Each row is a point on a landscape with many valleys, with its height.
From any point a ball rolls to the lowest of the 2 points nearest to it. It stops when none of these is lower. Distance is the straight distance between rows; heights are no part of it.
j_752: [  9   2 -32  15 -16  10  18  14 -21 -26   7  -6 -17 -36 -15 -50  12  26
   2  10]  h=65.9
j_280: [-22   5  -9 -16 -15   3  12   7  -1  17 -40   9 -20 -38 -14 -17 -26  -4
   7   7]  h=28.3
j_483: [ 17 -14  21  -1 -30   2  -4  24   5   0   5  -7   9  28 -15 -11  12 -28
  -5 -18]  h=32.3
j_682: [-12   0 -33  -7  10  26   2 -27   6 -20 -31   7 -41 -55  12 -23  -5  10
  16  25]  h=46.3
j_135: [-20  -8 -36 -13  28  10   8  18  10  61   2 -27   1 -16  -9 -13 -42 -22
   6  22]  h=14.1
j_965: [-28 -20 -29  -9  35  17 -13 -30 -37  -3 -27  13 -31 -35  24   0   1  49
  15  19]  h=47.1
j_970: [ 26   3   6   3 -22 -12  -9  26 -16 -36  27   0  -9  16   8  -7   0  -7
  26 -11]  h=58.4
j_121: [ -2  14  33  32  35   2   9   7   6  15  -9 -28  12   9  17  16  20 -20
 -29   7]  h=35.8
j_573: [ -6  -2  11  17  19   8   8   0 -45  -5   3   6 -13 -14  17 -33  15  23
 -13   4]  h=34.1
j_408: [-38   3  -9  -9  15  -4   1 -34 -23  -1 -43  16   2 -28  11  12   5  30
  30  -6]  h=34.0
j_582: [ 25  15  24 -13   0 -14 -30 -30  -4 -31  24  29  13   4   4  15  13  42
  -6 -19]  h=22.4
j_500: [-44  12   4   4  20 -10  39 -15  -8  25 -34   0  27   5   0  15   3   9
   5 -25]  h=45.4
j_802: [ 18   2  20   6 -29 -11  -6 -22  20  18   8  28   2  -3 -26   1   7 -19
 -37  -9]  h=39.9
j_379: [ 12 -11  -3 -15  30  -3 -20   0 -50 -16  13   5 -27 -24   4  -6   1  58
 -16  17]  h=49.6
j_460: [  9   7 -22 -13 -10  11  -6  -5  30 -28 -30   4 -35 -53 -22 -22  -5  12
   5  16]  h=47.6
j_312: [-43 -16 -26   1  28   4   3 -37 -45  17  -1  29 -16 -18  37 -10  10  29
  16   4]  h=45.7
j_343: [ 15   8 -32 -24 -14   3 -15  11  39 -37   6  -5 -21 -29 -27 -23 -11  26
  10   1]  h=49.1
j_316: [ 29   9   8 -16  35   3 -33  -2 -13 -35  16   6 -11  -9  10  -2 -14  57
 -13   2]  h=51.4
j_735: [-12 -11 -25 -25  36   1 -14 -18 -26 -29  -1  16 -38 -25   4  -9 -12  59
  -9  19]  h=48.3
j_322: [  0  16  23 -10   6 -11  -8 -40  -7 -35   4  35   8   6 -26  23  10  51
 -20 -24]  h=26.8
j_213: [ 29  10  20 -14 -20 -12  -7  14   8  -9   7   3 -29  -3 -22  -5 -28   1
 -30  -3]  h=29.2
j_461: [ 20 -16  12  13 -50 -24  -5   5  17 -26  -8  12  18  29  28  43  40 -26
  17 -11]  h=24.4
j_855: [ 21 -23  20  27  11  10   3   2 -24  -2  23  -8  14  17  25 -15  45   8
  -9   8]  h=29.5
j_133: [ 26   2  12 -15 -28   1 -50   4  39 -26  13  13  10  25  11  45 -12 -41
   8  -1]  h=48.1
j_980: [-27 -13 -27   8  27  18  21 -38 -27  13  -9  13 -17 -17  36 -25  16  13
 -12  -9]  h=44.2
j_94: [-33  27   5 -11   9   0  41  -6 -16  44 -43 -12  24  -6  -4   9 -22 -10
  10  -8]  h=48.0
j_963: [ 27 -17   8  15  16   9  -6  44  28   6  11 -47  12  31  -9  -3  12 -29
 -18  18]  h=17.7
j_170: [-10  16 -21  -5  19  16  13  -2   5  55   2 -24   0 -18  17  -8 -20 -29
  17  14]  h=18.6
j_283: [-11  11 -14  -3  26  24  37   5   1  22 -19 -15   2 -34 -17 -29   9  -4
  -1  10]  h=41.0
j_17: [-31 -20   1 -10 -26  -5   2  -5  24  25 -18   1  -2   0 -29 -18  -2  -9
 -14 -35]  h=55.5
j_369: [-18  -7   1  -2  41   8  -2  25  15  53  -1 -30   4   8 -18  11 -29 -16
 -13  21]  h=20.3
j_413: [-13  36 -22   7  35  11  11 -25   3  49  11 -30   8 -13  42  17  -6 -18
  28  12]  h=23.3
j_425: [ -8  23   1 -16   6  -8  -2 -25 -23  12 -12  12 -17 -49  19  -4 -11   9
   0  15]  h=33.9
j_819: [ 39  29  12 -39 -16  -3  -9 -13   6 -28   2  -4  -6  12 -39  13 -29   8
  -7 -29]  h=36.7
j_219: [ 16  -3   6  -4  -3   0  -6   8  -2 -11  18  -4 -32 -26   3 -24 -18   2
 -24  -6]  h=25.2
j_920: [-26 -36 -22   0   7   3  18  49   0  26   4 -21  -8   4 -28 -26 -28   0
  -4   9]  h=68.4
j_229: [-27  27  17  39  27 -10  34   3  16  34  -6   8  29  -1  39  42  16   3
   9  -7]  h=38.3
j_327: [ -9 -36 -12 -30 -25  -3 -26  14   5  -8   5   2 -15  18 -52 -27 -38   6
   1 -19]  h=51.9
j_718: [  2  -6  -2   0  -7   6  14  24   2   5  13  -9   4  -1 -17 -29  23 -10
  -1 -15]  h=36.2
j_577: [ 18 -48   5 -11 -47  -7 -27  19  -7  -9  10  -6   7  58 -18   8 -15 -33
   9  10]  h=38.4
j_503: [ -8  14  32   6 -13  -9  16  -8 -30  -8 -17   9  -5   2  -7   0   7  16
 -17 -30]  h=34.9
j_353: [ 22  -6  19  13 -23 -14  -2  10 -26 -41 -15  11  31  32  20   3  34 -21
  22  -2]  h=16.4
j_313: [ 31 -14  19  26  11  10  10  33   3  -4  10 -44   4  10  32 -15  19 -23
 -13  21]  h=8.5
j_319: [ 24 -18  16  28 -45 -11 -12   0  17 -20  -7  -4  27  24  29   5  43 -10
  -8  -6]  h=10.8
j_761: [ 30 -10  21  24  -6   0   3   0 -29 -17   9   2  34  30  -3  -9  45   0
  -3  -7]  h=23.9
j_124: [-37  -8  14  32  -6 -16  34 -15  35  51 -12  17   6  33 -19  38 -15 -45
 -14  10]  h=42.8
j_958: [ 38  17  26   4 -33 -19 -29 -14  -7 -31  21  24   5  13   6  13  24   0
   4 -14]  h=28.8
j_852: [-13  35  -7  15  36 -14   2 -17  25  60  33 -12  17  -3  35  39   6 -26
  16  10]  h=28.6
j_669: [ 29  27 -60   3   6   6 -12  13  19 -65  27 -10 -18 -26   5  -5 -13  61
  14  19]  h=63.3
j_726: [ 30  14  16  -7 -27 -13 -27 -23  -8 -52  -2   6  25  38  15  68   5 -15
  18  10]  h=41.7
j_93: [-33  -3  10   6   5  -6  -5 -12  -8   1   3  33  -2 -30  12 -11  22  27
 -16 -31]  h=39.5
j_339: [ 11 -12  31  27 -28  -9  14   4  22   8   2  -6  20  28  -2   5  36 -15
 -20  -3]  h=24.5
j_514: [ -6 -68  16   3 -11   3 -26  12  12  15   1 -16  32  57 -24  -5 -15 -13
 -16  -5]  h=50.0
j_2: [ 18   5  -8  -2 -21  -1 -25  37   7 -38  40   3 -21   0   1   7  -9 -35
  39  10]  h=60.0
j_234: [-36   0   8   1   0   4  14   6   5  10 -16   4  -8 -28  17 -17  21   5
   2 -33]  h=42.2
j_42: [-20   7   9  -8  14  -7  -8 -37  -9 -14 -19  27 -10 -34  14   4  14  50
  -4 -23]  h=36.8
j_759: [  3 -19 -28 -29 -26   2 -15  17  18  -9  -3  -1 -22 -16 -48 -22 -16  17
   6 -10]  h=50.6
j_754: [ 16 -15  13   6  -1   6 -28 -33 -34 -19  35  15  -2   7  19   5  41  37
 -22  17]  h=24.0
j_874: [-38  13   4  19  20 -17  22  -9 -13  39  -4  18  30  -5  29  28   5   7
  22 -11]  h=41.9
j_138: [ 24   9  -6 -22 -13   6 -42  31  42 -18  11   1  -3  24   5  40 -48 -35
  27   2]  h=52.4
j_534: [-34   5   0  -8  32   4  10  -7  32  60  -4 -11  20   4 -14  14   3 -33
   2 -14]  h=48.4
j_363: [-34   1  12  42 -16 -16  45 -22  17  25   1  39  11  11 -16  23   0 -22
 -27  -6]  h=38.1
j_863: [-30  -1   3  28  17   6   5 -32  -8   9   8  27  -8 -17  40 -11  31  11
 -12 -16]  h=42.3
j_119: [ 35   6   9 -10  16  -3 -49 -17 -18 -33  41  22  12  21  14  11  21  30
  -3   5]  h=16.0
j_348: [ 34   5  33  -3 -29 -10  -4 -14   5 -10  -9  11 -10  20 -26  15 -16 -15
 -37 -13]  h=34.7
j_799: [-15   8  11   5  -6  11  16  20 -16  30 -15 -10 -23 -18  -8 -30 -20 -14
  -3   0]  h=25.0
j_79: [ 38  29  13  -6 -16 -10 -35 -20  39 -34  16  18  20  28  20  44  -5 -17
  10 -21]  h=42.9
j_48: [ 45  17   2 -11  39  10 -32  -1  -4 -24  38  -2  10  15  24   3 -26  42
  -2  17]  h=53.3
j_246: [ 15 -10   4 -37 -42  -6 -13   6  -4 -44   9  -7 -14  51 -30  25 -28 -33
  21  -4]  h=54.8
j_563: [-41 -28   9  20  14 -14  10 -10  43  56  -3  -7  25  43 -20  42 -23 -25
 -20  -3]  h=47.9
j_450: [ 39  30  12 -24  -4  -4 -14  -8  20 -23  17   9  -1 -16 -20  -1 -18   4
 -24  -9]  h=33.6
j_614: [-14  -2  19   3  15   3  21  24  12  30 -11 -23  12  17  -5   3  -5 -33
 -30   8]  h=28.1
j_452: [  4   8   1   5  27  20  30  19  13  13  12 -27  10  -3 -13 -38  13 -16
 -16  -3]  h=38.6
j_257: [ 15   6 -22  -6   0   4   1   4 -35 -32  21   6   1 -20  -4 -31  29  31
  14  -4]  h=66.7
j_118: [  4 -25  23  25   3   3 -14 -18 -31 -11  16  16  -8   9  33 -24  32  16
 -22   0]  h=29.9
j_602: [-20  -1  24   7  -3 -28  15 -33 -11 -11 -17  32   4   7 -22  17   9  29
 -18 -26]  h=31.0
j_624: [-12 -25 -45  11  -1   6  23  41  10  14  10 -26 -22 -16 -34 -41  -9   8
   0  22]  h=67.5
j_528: [  0 -31  16   9  15   6  13  39  15  19   3 -37  10  38 -28 -12  -3 -18
 -25   2]  h=24.2
j_282: [ 23  23 -50  -2 -25 -15 -21  33  -5 -33  44   5 -24  -8 -12 -10 -14 -11
  33  20]  h=61.3
j_572: [-37 -39  11  -1  14  -7 -10   0  13  51  -8  -2  10  36 -20  11 -26 -22
 -22  -6]  h=52.6
j_227: [-23  22 -10 -17  27   8  33 -17  28  52 -29 -13  25 -14 -33  13  12 -18
   1   0]  h=45.6
j_186: [-25  43  16  36  29 -19  12  -2  31  39  12  -2  23  -1  22  57   4 -30
   6  -3]  h=33.8
j_679: [-35  -9 -16 -13  -1   6  20   1  22  56 -18  -7  20  11  -7  10 -23 -22
  10  -5]  h=51.3
j_730: [-14  22 -22   7  33   7  16 -23 -16  40  -8 -14  15 -15  53   7  10  15
  39   7]  h=27.4
j_420: [  8   0  22  32  20  17  21  21  -8  21   7 -16 -12  -9  36 -26   3 -20
 -22  14]  h=16.8
j_798: [-15  -6  33  39  12   1  17  -4  -9   7  -9   1  18   5  35   2  22  -2
 -31  16]  h=42.7
j_146: [-49  -5  -9 -18 -11  11  13  -9  21  40 -42   1   6 -14 -18 -10  -4 -11
  12 -25]  h=53.6
j_159: [ 11   6 -41   1 -14  -4  11  14 -10 -53  -8   4 -26 -49 -21 -23   5  45
  13  24]  h=65.1
j_853: [  4  18  14 -17  -2  -2  14 -20 -31  -7 -26  11  -1 -22 -25  -3 -12  24
 -14 -14]  h=37.7
j_260: [-11   7 -25 -16  32  25  29   2  18  42 -34 -28  17 -22 -25  -9   3 -19
  17  16]  h=43.2
j_885: [-21  29  18  16  44  -9  19  15   1  25  -8 -38  10   0  10  33  -4 -11
  -3  -2]  h=41.4
j_786: [ 16 -39   4 -12 -44  -5  -9   5  10  -9 -13  -9  17  58 -11  25   8 -57
  20   8]  h=31.7
j_659: [ 39  39  22 -23  -1  -1 -27  -4  22 -22  28   8  13  10  10  15 -14   5
  -2 -16]  h=37.8
j_178: [-34  -1 -28   1  23  15   6 -14 -17  20 -37   4  13 -18  31 -11  11  18
  49   5]  h=30.9
j_498: [-12  -2  22  41   1  -7  31  -9  31  14   2   5  32  16 -11  11  22 -16
 -29   4]  h=32.4
j_807: [-23  -3 -33  -2  14  20  17 -38 -23 -13 -16  -4 -30 -36  32 -40   1  17
   7   7]  h=45.3
j_561: [ 28 -58   5  -4 -26   4 -25  25   6  18   1 -21  27  50 -17 -10  -5 -35
  -9  24]  h=44.4
j_292: [ 26  -1  11   1 -47 -13 -17  -8   7 -45 -34   6  16  25  24  46   7 -22
  18   3]  h=34.2
j_585: [ 15  21 -33  -4   7  -8  -8  15 -16 -40  15   1 -30 -25  -7  -4 -15  66
   6  22]  h=64.2
j_883: [ -1  -3  16  18   3   6   7  28 -11  10   9  -6 -26 -24  11 -45 -14 -18
 -18  18]  h=21.5
j_850: [ 29  29 -59   7 -27  -8  -2  21   4 -44  42  -8 -26 -19   0  -1 -16  25
  20  21]  h=62.4
j_375: [ 22   7  10 -13 -37  -6 -15  10  -1 -38   2   5  -9  36  -4  25  -8 -22
  21 -24]  h=56.6
j_480: [ 12  18   3 -21   7   5  -2 -20 -16 -18 -25  11 -22 -46  -6 -11 -26  28
 -13   8]  h=36.4
j_449: [  7 -21  -1 -41 -33   2 -18  17   5 -25  13  -8 -21  43 -36   0 -28  -6
   7 -24]  h=53.2
j_104: [  1 -12  -5 -26  14   4 -21  -6 -46 -29  25  15  -2   1   3 -19  32  48
   9 -17]  h=67.6
j_287: [ -5  -2 -38  12   7  10  43  23   1  -2   6 -26 -17 -25   2 -57  -1   7
  -8  16]  h=66.8
j_844: [ 18 -14  -8 -13 -34  -7 -44  34  10  -8  34   9 -12  19  -8  -1 -14 -38
  19   9]  h=61.6
j_922: [-15  18  -8 -20 -17   8  -7 -18 -16  21 -45  14 -24 -47   7  -6 -18   4
  35  14]  h=31.1
j_725: [ 27 -18  17   1 -35   7   6  13 -16 -30  -9   4  27  34   0  19  14 -56
  29   6]  h=24.1

Where does a ball stop that starts at each point below?
j_874 -> j_135
j_970 -> j_980
j_679 -> j_319
j_42 -> j_135
j_572 -> j_319
j_480 -> j_313

Call two points neighbours if one is among the 2 nearest of the other. Go from one point of each pair to the other, from neighbour to neighbour, staying as low as possible. Name the highest point that can't be avoided.
j_353, j_119 -> j_118
j_119, j_135 -> j_853
j_135, j_313 -> j_614
